A landscape with many peaks, sampled at points; each row gives a point and its height.
A climber steps from a point to the highest of its 2 nearest points, and stops where none of them is higher. Distance is the straight distance between rows; heights are no part of it.
J84: [ -2 -22  -6 -15  15  -4  13  10  11   6 -20   4  17   2   3 -20  -3   0
 -11 -15  -9 -10  15  11 -11]  height 26.5
J589: [ -6   1  18  24 -19  -9  10  12   0  -5  11 -16  -1  -6   1 -11  -6  20
  17  14 -22   1  -7   6 -32]  height 23.3
J152: [  4  17  13 -13  -7  -4   5  17 -14  -8  -7 -15  -8 -12   0 -19  -1   8
  -5  -1  -3  -1  10   7  -1]  height 8.0
J51: [ 20  22  10  -1  10   2   0 -21  -5   8   5  10 -13  18   6  -8  20   1
  -6  22  -7  -5 -16   8  17]  height 26.3
J379: [-10 -20   5  24  -6  -7   9 -11  12   6   5  -7  12   9  -7   1 -25  -1
   5 -19 -18  19   3   6  -9]  height 41.6
J131: [-17   4 -24  12  -5  -6 -16   8   1 -10   4   9   4  -6  -7   6  -6 -12
   1   0  15   6  17 -20   2]  height 10.3
J703: [-27   7  -9  18 -10 -20  -9   0   3  -9   8 -11  16 -12 -18  -3 -18   4
   9   8  -2  20   9 -11 -19]  height 38.7
J46: [  6  16  27  -1  -9  -1  10  10 -27  -7 -12 -31 -16 -16   3 -13   6  18
  -6   3   8   5   8   2   4]  height 9.0
J711: [ -3 -20  -6  35   2  -5  -1  -9  -5  17   3   4  -4  14  -3  21  -9  -6
  -1 -13  12  19  -9 -10   4]  height 8.2
J911: [ -1 -27  -2  -3  16   4  15  -7  -3   3 -13  -6  18  -9   1  -4 -12   5
   7 -28  -7   1  17  -3   9]  height 32.6
J579: [-16 -12 -15   3   1  -3  -2  13  31  -9  -5 -10  20  -2 -11 -15 -15 -13
 -10  -4  -9  -3  12 -12 -27]  height 17.7
J847: [-19  28  -2 -32  -8   0 -16   1  10 -23   7   6   6 -11  -7 -11  -2 -28
  -4  10  11   5   5   9  10]  height 8.7
J858: [ -7 -11   8  13 -17   3   2 -17  10   4  14  -6   3   3 -14  11 -27  -1
   8 -23 -18  23   8   4   9]  height 45.5
J985: [ -7 -17 -10   8  17  -9  15  10   2   9 -16 -11  13   1  -3  -5  -9  -4
 -12 -16   8  10   5 -18 -10]  height 11.0
J652: [ -2  13 -12  10  -8   2 -18   9  -1  -7  13  13  -8  -4   1   7   6   3
  18  18  -9 -16  -1  -3  -1]  height 30.3
J804: [  6  10 -18  -6   1  17 -14   6  26 -10  10  26  -5  10   2   6  28  -6
  -3  13  -5 -27  11  -9  11]  height 32.7
J500: [  0 -13 -13  17 -13  10 -15   5  18   4  16  16  -4   4  -2  18   9  -6
  10   5 -17 -17   1  -6  -2]  height 39.2
J744: [-10 -27   0  22   9  -6  15  -6  -1   9  -7 -11  17   1  -6  -6 -15   1
   6 -23  -7  13   5  -9  -8]  height 37.6
J14: [  5  11  34 -18 -10  -4  12   3 -17   0  -8 -25 -17  -1   2 -15   6  -3
 -22   3   4  15  -5  25   1]  height 1.0
J278: [ -2   8  11 -24  -2  -1   8  -3   1  -6   3 -13  -1  -1   1  -8 -17 -23
 -13  -9  -9  18  -5  21   7]  height 2.9
J445: [-11   8  -5  24 -11 -12  -2   0  -8  -7  11 -10   1  -3  -8   2 -23   3
  10   2  -1  24   2  -8  -8]  height 40.8
J968: [-16 -14 -21  21  -9  -4  -7   7  18  -1  -1   5   9   1  -8   8 -11 -17
  -5  -9  -5   5  14 -15  -9]  height 12.3
J834: [  0  -5  -8  22   5  13   0  -7  -7  21   9  20  -5   2  -6  17  14   5
  14 -12  -7 -12   2 -30  17]  height 45.2
J518: [  3  -6  -3 -25  14  14   0 -19   7 -10 -11  -8   3  -5   1  21  -5  -6
 -14 -17   8  21  -1 -11  36]  height 59.1
J171: [  5   1 -16  20   3  -6 -10  14   3   6   1  19 -14  18   7  20  12 -11
  -7  13  12  -3 -11  -9  -3]  height 40.9
J514: [ 15  31   2  -6  11   2   2   5 -22  -6  -1  -7 -19 -14   9   9   9  20
   6  10  19  -6  -4 -18  22]  height 11.1
J362: [  2  -9  19 -11 -10  -6  13  14  14 -10  -4 -17   6  -2  -1 -22  -4   3
  -9   4 -25  -5   0  25 -23]  height 16.6
J540: [  5 -11   4 -21  12  -4  14   9  -4   8 -16   8  10  -1  10 -18   1   9
  -6 -10  -2 -16  11  20  -5]  height 23.7
J936: [ -7  -9 -22   1  10   7   2  10   3   6  -8  16   6  -5   1   7   4  -6
   3 -23  -3 -11  24 -20  16]  height 32.9
J714: [  6  -9   0 -17   4  -6   1   3   6   5 -12   5   0  18   6  -7   1  -6
 -29   1  15  12  -8  23  -7]  height 28.2
J39: [ -6  16 -10  -4 -14   7 -24  -5  19 -12  17  11  -5   8  -7  10   1 -20
  -7   7   0   4   5  -3  13]  height 38.4
J899: [-12   4   2 -21 -19  -5  -1   6  27 -20   3 -18  18  -8  -7 -18 -17 -21
 -14   7 -10   9   6  12 -18]  height 5.3
J357: [ -6 -14 -20   6 -10   3  -2  22  14  -3   0   7  13 -11   4  -2   6  -7
  20   6 -19 -24  10  -5 -17]  height 27.6
J394: [ 11  11  10 -31   8  -4  12  12  -4   0 -15   0  -4  -3   9 -16   9   8
 -12  -6   4 -15   9  22   6]  height 21.5
J264: [  9   2   8  10   4   2   5   6 -12   6   1  12  -5  -2   2  -7   2  11
  28  -3 -17 -23  -2   7  -3]  height 31.3
J917: [ -1 -12  -4  -7  10  -6  13   8   3  -3 -11  -6  13  -4  -1 -16 -15  -3
  -5 -20  -8   1  16   3   2]  height 29.7
J729: [ -4  28   9 -22 -14  -2  -4   8 -14 -17   6 -12  -2 -19  -6 -19  -8   2
   5   5 -10   5   4  13   4]  height 6.9
J273: [  8 -11  18  -2  -3 -10   8   3  -4   4  -7  -2   1   9   3 -13  -2   4
  -7   2  -7  -3  -8  24 -14]  height 38.9
J686: [ -4  17 -10   1  -3  -7  -7   4 -19 -15   3 -13   0 -18  -6   0 -12   8
  10   3  14  16   8 -15  12]  height 27.3
J199: [-10   1 -18  19  -2   4  -1  11 -13   7   0   9   8 -14  -2   4  -2   1
  30 -13 -13  -7  11 -21   5]  height 35.6
J665: [  4   9  17   7  -8 -10   7  14 -14   1  -8 -14 -17   3   0  -9   3   5
 -16   7   8   8  -5   8 -10]  height 46.5
J741: [ -1 -21 -12 -12  19  13   7  -4   3   6 -13   6  11 -11   4  15   2   7
   1 -28   3 -11  21 -16  25]  height 35.5
J106: [  9  15  -5 -13  -1  -6  -5   8  10  -7  -3   6 -13  14   5   1   5 -18
 -22   6  15   9  -8  11   3]  height 50.7
J654: [ -3 -23  -9  15  14  -8   8  -5  -4  10 -11  -8   6   9  -2   8 -11  -4
 -13 -13  18  22  -1 -12   0]  height 10.0
J658: [  0   3   1 -16  25   5   6 -25  -5 -11 -27   2  -1  -8   7  26   3  22
   2  -1  20  -8  -9 -19  27]  height 43.2
J800: [  2  10   2 -23   6  19  -2 -21   6  -6   7 -10  -4  -6  -3   8  -2 -15
 -10 -11  -5  17   0  -9  36]  height 65.8
J760: [  9  11   8 -19  19   5   9 -10  -9 -20 -26 -10  -4 -19   6  16  -6  20
   8  -3  10  -4  -6 -16  26]  height 44.6
J601: [ -5  18   2  13 -15  -6  -9 -11  -7  -6  18 -12  -4  -1  -6  10 -24  -2
  10   1  -2  33  -7   0   7]  height 42.9
J70: [ 12  -7  12   4   9  -4   7 -16 -16  -9 -10 -19  -8  -4   0  20 -11  10
   0  -3  22  23 -17 -12  15]  height 42.6
J485: [-19  -5 -20  14 -16  -1 -19   1  20  -9  10  13   5   3 -13  15 -11 -20
  -9  -3   7  11  16 -13   0]  height 11.2
J265: [ 11  -9  27  -1   3  -9  11  -9 -21   7   0  -1  -3   5   0 -15   2  15
  12  -4  -1  -8  -7  21 -12]  height 43.6
J682: [ -9 -28 -13   4  16  -7   9   4  11  14 -16   4  19  11  -2  -7  -6  -9
 -23 -14   7  10   4  -4 -16]  height 12.4
J186: [  5  -9  19  12  -6  -7   2 -13  -3   6   5  -4  -2  18  -3   2 -15  -2
  -1   1  -6  14 -17  23  -5]  height 52.6
J795: [  0  -6  12  16   0 -13  10  14 -12  14 -15  -5 -12   6   3  -4  11   6
 -16   9  12   0  -9   3 -21]  height 52.1
J476: [ -3 -27  -3  20  -6   9  -2  -1  13  19   8  24   2  11  -6  18   7  -1
   6  -8 -20 -14  -2  -1  -3]  height 43.8
J40: [  7  13  -8  -6  21  -1   4   5  -3  15  -6  24  -8  17  19   5  27   9
  -5  10  13 -26  -6   4   8]  height 15.8
J79: [-11  17 -22 -15   5  -4  -2  21   1 -15 -12   7  10 -21  -2 -14   2  -5
  -2  -4  23  -8  29 -18   3]  height 28.9
J252: [  6 -28   5   6   5   8  -5  -8   6  16   2  22   6  13   2   1  12   6
  11   0 -18 -24  -6  20  -7]  height 43.3
J422: [-10  -9  21  15  -2 -11  11  10  12   0  -1 -27   3  10  -9 -14  -8   9
 -21  -2 -14   7  -9   1 -36]  height 11.9
J88: [ -3   0 -10   6  -8  -2  -6  11   6  -9   3   4   4  -7  -1  -5  -6  -3
  12   3 -14  -8   9   2 -10]  height 30.6
J855: [  8  23   3   0  -8   0 -12  -6   7  -6  13   2 -14  13   2   7  -2 -15
  -9  18  -4  11 -17   9   6]  height 56.9
J89: [ 12   1  14   5   1  -2   3 -17 -13  -3   7 -17  -5   2  -3   8 -14  -2
   3  -7   7  27 -15   2  17]  height 45.0
J428: [ -4   0 -10 -18  27   5  11 -16  -5   3 -20   3   4  -3  18  22  12  24
  -1   3  36 -18  -7 -16  20]  height 41.7
J843: [-22  17  -5  11  -7 -10  -4  25 -18  -3  -7 -12   3 -24 -10 -18  10  15
   8  10   0  -4   8 -19 -21]  height 22.9
J303: [  1  -7  -5  19 -13  -3   4  23  -2   2   4   2   2  -8   6  -1   7   5
  26  15 -18 -19 -10  -2 -23]  height 8.6
J227: [ -2 -27   3  18   3   9   1 -12  -4  25   2  24   6   8  -4   5   8   5
  21 -15 -15 -18  -1   3  -1]  height 48.4
J277: [  4 -12  13  29   0  -2   2 -21 -12  15  11   4  -6  11  -5   7  -4   7
  24 -10  -3   6  -9   2   2]  height 39.1
J80: [  8  -4  -3  -8   8  -8   1  -5  -3   4  -6  -4  -6  15   3   7  -6 -10
 -24  -5  26  28 -10   7  10]  height 48.2
J777: [  6 -17   6  12   4  -9  -1  -9 -11  17  -2  11  -3  20   5   5   0   2
  -8   6  15   7 -16  14 -15]  height 63.6
J240: [  4  13  -7  -7 -16  -3 -18  15  11 -18  14   2  -9  -3   2   0   6  -9
  -2  30  10  -6  -5   8  -8]  height 33.9
J176: [ 10 -14  11 -17  12   6   4 -23  -7   5  -3  -7  10   1   1   0  -8   7
   0 -13   9  10  -4   9  17]  height 53.6
J213: [-12  -1 -16  30 -11  -2  -2  12  -7   4   2   6   6  -5  -2   8  -4  -3
  22   0 -11   1   0 -16 -13]  height 37.9
J413: [  5   2  -5  18 -15  -4 -15   5   7  -4  17   1 -10   5   3  14  -2  -1
  11  21 -10  -2 -13   4 -10]  height 28.1
J369: [ 10  10 -16 -15  -1  12 -16  10  33 -19  11  19  -4  10   7   2  25 -18
  -7  17  12 -18   4   4   5]  height 30.9
J674: [ -2 -11  19  19  -7  -9  18   7  -1   1   0 -10   5   0  -1 -15  -7  12
  14  -2 -21  -3  -7   8 -28]  height 21.2
J197: [ -8  13   7 -28 -12  -4   7   7  10 -17  -3 -19   3  -9  -2 -20 -16 -28
 -21  -3  -7  18   3  15  -8]  height 4.1
J664: [  3  28   1 -12   1  15  -7 -20  -2  -5  17  -6  -7  -4  -2  -1   2 -14
  -2   4 -10  14  -3 -10  31]  height 58.7
J972: [ -6   4  25  14  -9  -5  11  15 -12  -2  -9 -26  -7  -2  -3 -22   5  16
  -9   1 -10  -2   3   3 -25]  height 18.4
J560: [  0 -13  -7   8  12   1  16   3 -15   2 -13 -10   9 -15   2   8  -8   6
  15 -17   5   4   5 -22   8]  height 38.5
J758: [  0 -30   0  -8  11   2   8 -24 -12   6 -16  -8  17   2   6   8 -11  10
  -8 -11  31  13  -3  -4  -9]  height 42.5
J29: [-13  -3 -15   9 -14 -12 -11  24  17  -9   5  -5   7 -13  -2  -5  13  -8
  -2  33  23  -6  -1 -13 -26]  height 8.3
J829: [  5  -1  -2  -2  11   2   7   0 -12 -17 -14 -15   3 -22   1  11 -16  11
  12 -12   6   9   6 -20  18]  height 40.6
J902: [-24   0  -8  10 -10 -14  -7  10  16 -11   7 -13  22 -15 -14 -10 -10   5
   7  14 -10   2   8  -8 -30]  height 36.0
J731: [ -5 -41   0   2  10   4  12 -26 -15  11 -14  -3  26  -7   0   5  -4  14
  19 -24  11   2   5  -8  -7]  height 37.7
J116: [ -5  28   7 -10 -15   5 -16 -13  10  -7  24  -3  -9   0   0   6  -3 -20
   1  24 -17  10 -17  13   4]  height 52.3
J321: [ 10  -1  -6 -15  15   3  -1   3   8  12  -5  26  -5  20  18   0  26   9
 -12  16  14 -22 -10  20  -6]  height 17.6
J261: [-16  17 -10 -23  -7  -5 -15   7   9 -24  -2   5  15 -15 -12 -17  -6 -14
   0   5   9  -1  20   5   8]  height 7.6
J2: [  6  19  -1  -7   3   4 -10 -15  12   3  11   6 -15  24   4   7  13 -26
 -25  13   4  18 -20   8  15]  height 64.8
J193: [  7 -14   4  -5  12  -5   8 -10 -12   9 -12  -8   3   3   5   4  -5   9
 -15  -5  29  16  -5   3   1]  height 44.9
J125: [  7  16  -7  15  11  10  -8  -9 -15   4  10   3  -9  -6   0  10   7  12
  20   2  -3  -4   3 -26  25]  height 30.1
J99: [  7   1  24   5  -5  -5   8 -16 -11   0   9 -14  -3   6  -4  -4 -18   0
  11 -10  -8  16 -12  16   3]  height 48.6
J921: [ -2  13 -22  -7   9   4  -3  16   0  -5  -5  13   1  -8   6   1   4  -4
   4  -9  13  -9  21 -18  13]  height 30.8
J120: [  0  -7  -5  30   4   2   0  -3 -13  17   4  11  -7   6  -1  17   1   0
  21 -10  -2  -2  -7 -15   5]  height 42.0
J491: [  6  18   1 -10  -4  17  -5 -20   7  -1  15   6  -4  -1  -4  -5   6  -7
  -1  -2 -25  -2   5  -3  29]  height 52.9
J95: [  3  19 -17   9   8  10 -10   2   0   4   7  22  -9   6   2  10  20   3
   4   3  -3 -16  10 -23  18]  height 53.4
J545: [  4   1 -12  15   7  12  -4   2   3  16   5  29  -5   8   0  11  24   1
  11   1 -14 -26   2 -17  11]  height 49.2
J42: [  0 -24   2  19   1  -7   3  -2   0  11  -3   6   4  13  -1   2  -9  -2
  -2  -2  -3   6 -10  13 -13]  height 57.8
J963: [  9   3   2   8  -1  -2  -2   1   1  -1   2   5  -7   5   0  -2  -6  -2
   4  -2 -11  -3  -1   9   2]  height 28.0
J332: [ 13  31   4   7   3  -5  -1  14 -25   3   0   2 -25  -3   7   2  11  14
   4  16  16  -9  -6  -9   5]  height 11.8
J956: [  1  -8  11   4 -12  -6  12  10  11 -12   5 -13  10  -6   1 -17 -12   9
  13   3 -33  -7   2  15 -26]  height 18.9
J662: [  3 -21  -4 -16  16   8   3 -18   0  -1 -12  -6  10   0   3  14  -9   3
 -10 -16  16  16   1  -2  23]  height 58.5
J553: [ 10  -4   1  -6  19   9   4 -13  -8   1  -8  -2   3  -9   3   9   1  13
  15 -13   1  -9   8 -11  25]  height 33.1
J900: [ -5  22 -12  -1  -4  -6 -14  12 -12 -13   6   4  -5 -10  -4  -2  -3   2
   9   9   9   3   8  -7   5]  height 26.1
J868: [  5  30  11 -12 -11  -2  -1  11 -28 -12  -3 -24 -18 -20   0  -5   1  15
  -4   9  17  13   1  -4  11]  height 9.8
J216: [-19   6  -3 -23 -14  -7 -10   8  26 -26  -2  -3  23 -16 -11 -23 -12 -19
 -10  14  10   3  13   7  -8]  height 6.4
J389: [ -5  15  12  22 -15 -10   4   3 -22  -7  11 -21  -9  -9  -6  -4 -16  17
  11   6   4  26  -6  -7  -9]  height 40.1
J343: [ -6 -38  -3   1  13  11  12 -15  -5  17 -10   5  19  -8  -4   9  -3  10
  12 -31   0  -4  13  -9  11]  height 35.3
J810: [  5   5  -2  -8  13  -3  17  19 -16   7 -16   0   0 -15   8  -8   7  11
   8 -10   5 -18  13  -6   2]  height 27.5
J437: [  8  18 -15 -11   5  -1  -8  19  18 -13  -2  18 -11  10   9   4  19 -11
 -10  12  14 -14   2   1  -2]  height 33.7
J11: [ -1 -17   6   6  -7  12   2 -20  10  10  15   8   0   4 -19  10 -12   5
   0 -27 -17   8   6  -2  21]  height 50.6
J679: [ 14  41  -5  -8   9  -1  -6  11 -10  -4   4  10 -23   2   9  -2  19   8
  -3  19  12 -13  -3  -7  12]  height 13.0
J670: [-17  14  11  11 -12  -5  -1  21 -10  -6  -5 -22  -2 -14  -9 -21   6  18
  -1  11 -11  -3   7  -6 -28]  height 20.9
J695: [  4 -14  14   7  -1  -9   3 -12 -25  22  -5   6  -1  16   6  -5   6  12
  -7   7  27  -1 -13  12 -31]  height 71.3
J668: [  7 -13  -9 -12   4  -4  -2  10  21  -4 -10  10   1  15   5  -1   3 -13
 -20   0   1  -2   1  18  -4]  height 31.0
J595: [  2  12 -11  -9   1  -5  -4   6   4 -10  -2  -1  -7   3   0   1  -8 -16
 -14  -6  16  16   6  -2  11]  height 46.3
J338: [ 11 -22  22 -14   4  -2   9 -34 -23  -1  -2 -15  10  -3  -1  -4  -4  21
  16 -13  14   8  -6  11 -13]  height 44.2
J47: [ -5 -19  17  12  -3  -9   8   2 -17  23 -17  -5   0  12   4 -11  19  13
 -20  10  17  -4 -12   9 -37]  height 60.8
J992: [ -7 -21 -16 -11  19  12   8  -9  -5  22 -13  16  16   0  10  14  10   8
   1 -18  15 -14  13 -11  17]  height 37.5
J185: [-15  -3  -6  -1   8  -5   9  19  13  -5  -9 -17  15  -7 -11 -23 -14  -1
 -12 -12 -12  -2  11 -13 -24]  height 21.1
J307: [  4   1   9 -22 -17   2   0   6  19 -14   9  -9   6  -6   4  -9 -10 -15
   3   6 -26  -5  -1  29  -7]  height 4.7
J578: [  5  -2   5   3   9  -3  17  15 -17  12 -13  10   5  -8   6  -9  10  10
  22  -8  -9 -27   4  -2  -6]  height 29.1
J547: [  5 -17  21  16   2 -10  11 -21 -20  11   5  -3   0   9  -4  -5  -4  13
  23 -10   1   4  -9  12 -14]  height 39.8
J330: [ -3  -2  -3  38  -9  -3  -9  -9   1   8  14   6 -12  14  -7  22 -12  -3
   5  -4  -1  19  -8  -9   3]  height 7.5
J374: [ -2   5  11 -11   7  10  -1 -31  -1   8  17 -10  -8   9  -2  11  -6 -25
 -18  -4  -2  32 -18   4  24]  height 5.1
J96: [ 15  30   0 -14  21  -1   7  -1  -7   9  -2  11 -15   8  15  -3  25  15
  -8  14  16 -21  -4   2  18]  height 14.4
J974: [  8   5   8 -25   8   2  13   0 -11 -25 -22 -21   1 -26   4   2 -14  14
   2  -9   6   7   4 -10  18]  height 42.7
J581: [ 19  14   2   3   3   0 -10  -2   9   2   9  11 -16  19   8   3  20  -1
  -3  25  -7 -11 -18  10   5]  height 29.0
J701: [ -8  -2  -3  -3  12  -2  19  23  -1   5 -18 -14  12 -11  -4 -23  -1   4
  -7 -15  -7 -12  14 -19 -18]  height 23.8
J284: [  3   5  -4   9  -8  -6   6  29 -10   3  -7   8  -6 -10   7  -7  12   4
  12  15  -6 -22  -6  -4 -19]  height 9.6
J605: [ -1  -4   9  20  -8  11   0 -19   2   9  17   4  -3   2 -14   6 -10  11
  22 -16 -22   3   3  -1  13]  height 44.7
J153: [  1  19   7 -22 -10   4  -5   5   2 -16   6  -2   5  -9  -1 -15 -11  -8
   9   2 -24  -5   5  21   4]  height 5.9
J586: [ -6   7  -4  -3   8  -4  21  26 -12  11 -24 -13   4 -17   6 -13  14  10
  -6  -9   8 -14  10 -20  -7]  height 25.8
J497: [  5 -10   1  -6   1  15  -6 -13  13  10   8  19   1  10 -10   2   5   0
  -9 -14 -19  -8   8   4  19]  height 50.5
J597: [ 13  30  -1 -21   4   1  -1  11 -18 -16  -4 -14 -12 -20   5  -1   0  12
   1   4  16   3   3 -11  20]  height 10.5
J243: [ 11  -2 -10 -17  13   6  -2  14  22   2  -5  23  -4  13  14   1  24  -1
  -5  11  -1 -27   1  16  -1]  height 19.7
J180: [ -2   2 -15   8 -12  12 -23   3  22  -5  20  22  -4   5  -6  14  16  -6
   3  16  -6 -17   9 -13   5]  height 35.8
J34: [  9   6  -3   6  20   8   5  -3 -19   8  -4   4  -3 -10   8  13   9  15
  22  -6   6 -16   1 -23  21]  height 31.6
J320: [  0   4  -8  -3 -20  -1 -18   3  22 -13  16   2   1   3  -2   9  -6 -18
  -1  16  -3   1  -2   9  -3]  height 36.1
J633: [ 15  24  -1  -5  -9  -2 -16  10   7 -11  13   6 -20   8   6   3  16  -6
  -4  32   3  -8 -18   7  -2]  height 31.7
J782: [ -9  19   6 -12 -15  10 -12 -16  12  -5  20  -3  -4   0  -6   7 -11 -26
  -3   2 -19  14  -4   8  10]  height 48.3
J400: [-23   4 -22  10  -7 -16 -14  17   8 -13  -2   6  11 -11  -9  -2   0 -11
   0  20  20   2   6 -18 -14]  height 9.4
J349: [  3 -22   9  -8   4  18   1 -29   3  17   8  11   7   7 -12   1   0   9
  -3 -21 -12  -1   5   3  22]  height 58.6
J143: [  6 -12   8 -18   6  15  -5 -21  11  12   1  19   8  15   0  -8   8   2
  -8  -5 -18 -11   2  23  12]  height 44.4
J803: [ -2 -23   1  19  13  -8  21  -5 -16  17 -12  -9  15  -4   0   2  -1   5
  15 -16   8   6  -5 -16  -5]  height 36.6
J588: [  4  12  15 -21   1  17   2 -24   7   4  13   2   0   0  -3 -12   0 -13
   0  -6 -34  -3  -1  14  23]  height 46.8
J983: [  0  -6  -8   6 -22  -9  -8  23  22  -8  13 -22  -2  -6   2  -6   8  -7
 -16  34  20  -1  -1  -1 -29]  height 7.2
J692: [ -3   9  12  14 -24  -8  -3  20  -8  -9   6 -13 -12 -10   1  -8   6  17
   6  25  -9  -2  -5   8 -24]  height 25.2
J342: [  5  13   0 -25  11   3  -1  -7   7   3   0   3  -9  18   7   2   8 -23
 -31   2  16  22 -16  18  11]  height 56.6
J113: [  7  12  21  10 -11 -11   9   1 -19  -4   2 -21 -13   1  -2  -4 -10   7
  -6   3   5  21 -12   5  -2]  height 42.8
J833: [ 14  -8  22 -12   9  -2   6 -23 -21   7   1  -6   2   2   1  -4   0  16
   6  -6  14   0  -9  15   3]  height 48.5
J355: [  1 -29   0 -17   5  21  -2 -47  -7   1 -14   2  17  -2   5  18  -6  17
   7 -18  22  -6   3 -10  -6]  height 37.8
J300: [ -8  -6  -4  25 -10   1  -3  -2   1   1   9   4   1   0  -7   7 -15   2
  18  -9 -17   6   7  -5  -2]  height 40.7
J488: [  1  -2  12   7  -5   9  -6 -35   3  15  19   0  -8  17 -12  13  -6 -12
 -13  -8  -7  26 -14   1  24]  height 6.0
J975: [  2  11  27 -27  -3  -1  17  -1 -15  -6   0 -25  -7  -9   2 -13  -9 -14
 -15  -5  -2  23  -8  20   6]  height 2.0
J175: [  2  16  -5  11   2   5  -8  -4 -18  -7  10  -5  -7 -12  -3   8  -8  11
  22   0   1   8   1 -15  16]  height 28.6
J666: [ -1  -9 -10  24   3 -16   2   3  -2   6  -4  -2  -7  14  -1   9 -12  -9
 -14  -1  17  21  -7  -9  -6]  height 9.1
J241: [  8  -5   3 -15  14   0   1  -6  -6  13  -9  12   0  15  11  -5   5   6
 -15   2  17  -5  -4  21  -4]  height 25.7
J550: [  1   4  -1  11 -23 -11 -12  14   4  -8  18  -8  -2  -8   4   5   1   8
  16  30  -5  -3  -9  11 -20]  height 26.7
J539: [10  2  4 -3 10  1 -5 -8  1  7  2 12 -4 17  3  0  5 -1 -8  2 -2 -5 -8 14
  9]  height 25.9
J128: [ -6  39  -1 -35  -1  10 -10  -3   8 -18  12   3  -8  -6   3 -12   6 -32
  -9  14   3   4  -2   7  11]  height 9.9
J449: [ -5 -13   3  12  -7 -10   5   9  25  -4   1 -20  10   9  -8  -6 -16  -4
 -17   4 -10  10  -4   2 -33]  height 9.7
J352: [  4   1 -16   4   3 -10   1  23   9  -1  -8  11 -12   8  10   4  13 -11
 -14  12  15  -7  -3  -1 -13]  height 37.2
J442: [ -5   2 -10  19  -6   9 -11   6  -3   5   8  18  -2  -5  -2   6   2   4
  27  -3 -21 -17   7  -9   2]  height 33.0
J724: [  6  26   3 -30  -9   1  -6  13  11 -18   5  -1 -13  -3   4 -11   7 -21
 -13  14   2   0  -7  17   1]  height 11.4
J340: [  5 -14   1  -5  -2 -10   7  17  13  -4  -9  -3   1   5   2 -10  -2  -6
 -19   6  -3  -2  -2  12 -19]  height 34.5
J425: [ -5 -25 -18   7  -1   3   3  19  17   7  -8  16  12   1   5   3   8 -13
   5  -6 -16 -20   7  -3  -8]  height 24.6
J112: [ -2   2 -17  23  -5   5 -17   1  12   5  14  24 -15  18  -5  25  13 -10
  -6   7   0  -3  -4 -21   7]  height 45.3
J591: [ 12   0   7  11   5   9  -4  -9   1  10   7  17  -4   6   1  -1  12   9
  20   4 -26 -27  -3   7   7]  height 34.4
J468: [ -7 -12 -12 -20  22   6  14  -8 -10  16 -19   8  15  -8  21  13  13  19
   7 -11  26 -26   2 -10  14]  height 39.7
J268: [-19   0 -10   5 -14  -8 -11   3  13 -14   6   0  20 -15 -12  -5 -15  -2
  14   3 -14   0  18   1 -12]  height 33.2
J865: [  6 -14 -18  -5   4   3  -1  25  22  -1  -7  17   1   3  11   3  18 -11
   3   4  -4 -26   8   3  -9]  height 22.1
J249: [  4 -33  10  -4   6   7   4 -41 -18  10   1  -3  14   2  -4   3  -3  16
  27 -22   9   2   1   5 -11]  height 40.5
J457: [  7  15   9 -23 -18  -4  -1  21  10 -16  -6 -11 -17  -3   5 -14  15 -11
 -23  17   4   0  -3  22 -12]  height 12.7
J85: [  7  -4  14 -20   1  13   0 -12  11   3   4   5   6   7  -1 -12  -2  -6
   2  -9 -31  -8  -1  29  12]  height 41.0
J927: [-12 -25 -15  15   5  -5   5   9  23   5 -11  -3  16   8  -7  -3 -11 -16
 -12 -14 -10   3   8 -11 -20]  height 14.5
J644: [ -6  15 -26  16   0   4 -18  10  -3   0   8  23  -8   5  -1  16  14  -8
   5   6   9  -8   5 -27   9]  height 49.7
J8: [-15  12 -16   1  -3 -10  -6  21 -10 -11  -5   1   5 -22  -6 -14   1   2
   5   9   8  -5  14 -14 -11]  height 24.5
J620: [  7   8   3 -27  14   0   5 -12  -6   5  -5  -5  -7  11  10   7   4  -3
 -27   2  32  25 -16   9  15]  height 51.6
J896: [-17  26   4  -1 -19   1 -15 -21  -1  -4  26  -9  -1  -5  -9  13 -18 -14
   4   5 -12  29  -6   4  12]  height 44.8
J853: [  1  -2   4  22 -13   6  -9 -20   9  10  19   6 -11  16 -13  21 -12  -5
  -7  -8  -9  20  -8  -4  15]  height 6.7
J625: [  3   4  14 -23 -20  -3   4  20  18 -17  -3 -20  -3  -8   1 -23   3  -9
 -20  13 -11  -4   2  20 -19]  height 14.3
J19: [  1 -33  -6 -14   5  14   6 -33 -12  11 -13  -5  23   1  12   6 -10  10
   1 -17  28  -3   7  -5 -19]  height 40.2
J316: [-11 -12  26  13   2  -5  10  12  -1   9 -13 -25  -1   8  -4 -18  11  12
 -21   1  -6  -2  -7   4 -32]  height 15.1
J72: [  7  23   1   7  -2  -2  -4  23 -19   1   1  11 -19  -9   7  -3  13  13
  14  18  -1 -21  -4  -3  -5]  height 10.8
J925: [  2  17 -11  11  -5   7 -19  -7  11  -1  17  14 -12  15  -7  13   8 -11
  -9   8   1   5  -1 -15  17]  height 41.5
J348: [  7 -17   9  14  -6   5  -2  -5  11   8   9   9  -1   8   0   4   0   4
  19   1 -26 -16  -7  19  -4]  height 38.6
J905: [  3 -23   1 -13  19  10   3 -27  -9   7 -15   1  13  -7   6  14   2  18
   9 -14  16 -10   4  -7  13]  height 35.2

Call two points neighbours if one is among the 2 nearest of the other. Go from one point of each pair to the other, from neighbour to neighbour, staying as high as possible. Name the lowest point that can't be avoided.
J227 and J342 => J539
J800 and J349 => J85
J2 and J695 => J70
J760 and J800 => J803
J95 and J227 => J369

Where does a climber stop that starts at each point below?
J539 => J2
J185 => J227
J597 => J2
J284 => J2
J303 => J2
J278 => J349
J362 => J349
